Points, in no order, along strands that fork, close into loops and pass close to each other.
Points whose rows are less than 25.2 apart are linked; no others are. Some points are linked to none.
Q564: [-28  -2  10   3 -11 -13 -25 -13  20]
Q373: [  9  13 -28   1  16 -17 -12 -20 -24]
Q672: [ 15  19 -12   3 -11  15   4   5 -13]
Q717: [  5 -14  -8 -10  22  16  19  -8  12]
Q779: [-21  20   4 -12   9 -34   6  20   3]
Q888: [  9 -14   5   4  20  18  16  -8  14]
Q4: [18 -4 -6 -4  7 24 18 -1 -6]
Q28: [ 21   9  -6   1 -28  12   1  23 -20]
Q673: [ -2   9 -13  -1  18   9  21 -14   2]
Q823: [ 18  16 -18  -1   1  13   0  -8 -17]
Q914: [ -1 -31  24   2 -23   1 -21   3   9]
Q273: [  8 -22  23  19  -6  12  -3   2  13]
Q628: [ -3 -27  22 -27 -17  -1 -28  -1   0]
Q441: [ 16   2 -30 -14  10   1  -9 -14 -14]
Q303: [ 11   1  27 -21  16 -15 -26   4  -1]
Q680: [  3 -20  25 -33  -6  -1 -27  -5  -8]
Q702: [  7 -14  19   6 -15   0   3  27  12]
Q375: [ -7   6 -25 -12  19   2  18 -21  -7]
Q690: [-17  31 -14  11 -11  -8  14   2 -17]
Q101: [-39   9   7  18   1 -27   7   6   6]
Q414: [ 12 -11  17  10 -16   7  11  26   5]
Q92: [ -6  13  -6  10  16   7  23 -11   5]
Q238: [-9  6  9 13 -5 -3  1 11 22]
Q976: [-22  27  -9  11  -8 -11  18   8  -6]
Q934: [ -5  -9  18 -15  -2 -14 -27   9  17]
Q99: [ 21 -14 -22 -20   5  15   2  -5 -14]
Q130: [  1  28 -22  10   1  -7  -1 -16 -27]
Q962: [ 15 -10  13  13  -9  17  16  15   3]
Q185: [15 -2  4  8  1 21 18  7  2]
Q599: [ -5  -7  17  10  -9  -3 -12  11  22]
Q161: [ 15  10 -23  -8   9  10   1 -13 -14]
Q402: [-17  22  -2  12  -6  -7  15  10   7]
Q401: [ -5 -28  23 -15 -22  -1 -27   0   5]
Q517: [ -1  -2  19 -19  10 -20 -25   9  11]
Q963: [ -9  -2 -39 -16  11 -15  -4 -21 -13]
Q40: [ 18 -10 -13 -14   9  21  15  -4  -7]
Q466: [ -9  -9  16   0  -9  -9 -21  10  21]
Q718: [ 5 -8 11 15 13 15  9 -5 17]
Q452: [-33  12   7  24   2 -19  11   1   8]
Q426: [-28  11   5  26  10 -10  16  -9   6]
Q218: [ 17  15  -8   3 -19  16   4  15 -14]
Q483: [ 17 -13 -31 -21   6   4 -11  -8 -10]
Q216: [  5 -30  26  15 -18   7 -12   3  11]
Q175: [ 12 -18  31 -30   1  -5 -26  -2 -13]
Q299: [-11  17   2  14  -4  -2  11   9  15]
Q811: [-10   1 -35 -17  13  -5   7 -22 -10]
Q629: [ 17   7 -30  -6  16 -12 -17 -16 -16]
Q280: [-10  31 -19  14  -7  -9   6  -6 -26]
Q964: [  6 -13  18  21   2  15   1  -2  18]
Q966: [-19  14  -2  21  13  -3  24 -11   3]
Q515: [  5 -16  20  -4 -12  -8  -6  30  12]

A fork is a point with three links, a tip a point with one. Leave the first point through the second and follow the links. Name the first fork or tip that comes.
Q92, Q966 => Q101
Q28, Q218 => Q441
Q238, Q599 => Q303
Q599, Q238 => Q130
Q966, Q92 => Q963

A tip is a point with one link. Name the tips that can be reached along the links from each point below, in the order of the rows.
Q402 => Q303, Q130
Q218 => Q373, Q28, Q515
Q680 => Q717, Q175
Q426 => Q101, Q963

Name the points in between on the shortest way along the links from the first point to the second, in order.
Q373, Q823 => Q629 > Q441 > Q161
Q702, Q4 => Q414 > Q962 > Q185
Q238, Q517 => Q599 > Q466 > Q934
Q299, Q690 => Q402 > Q976
Q673, Q101 => Q92 > Q966 > Q426 > Q452
Q175, Q216 => Q680 > Q628 > Q401 > Q914
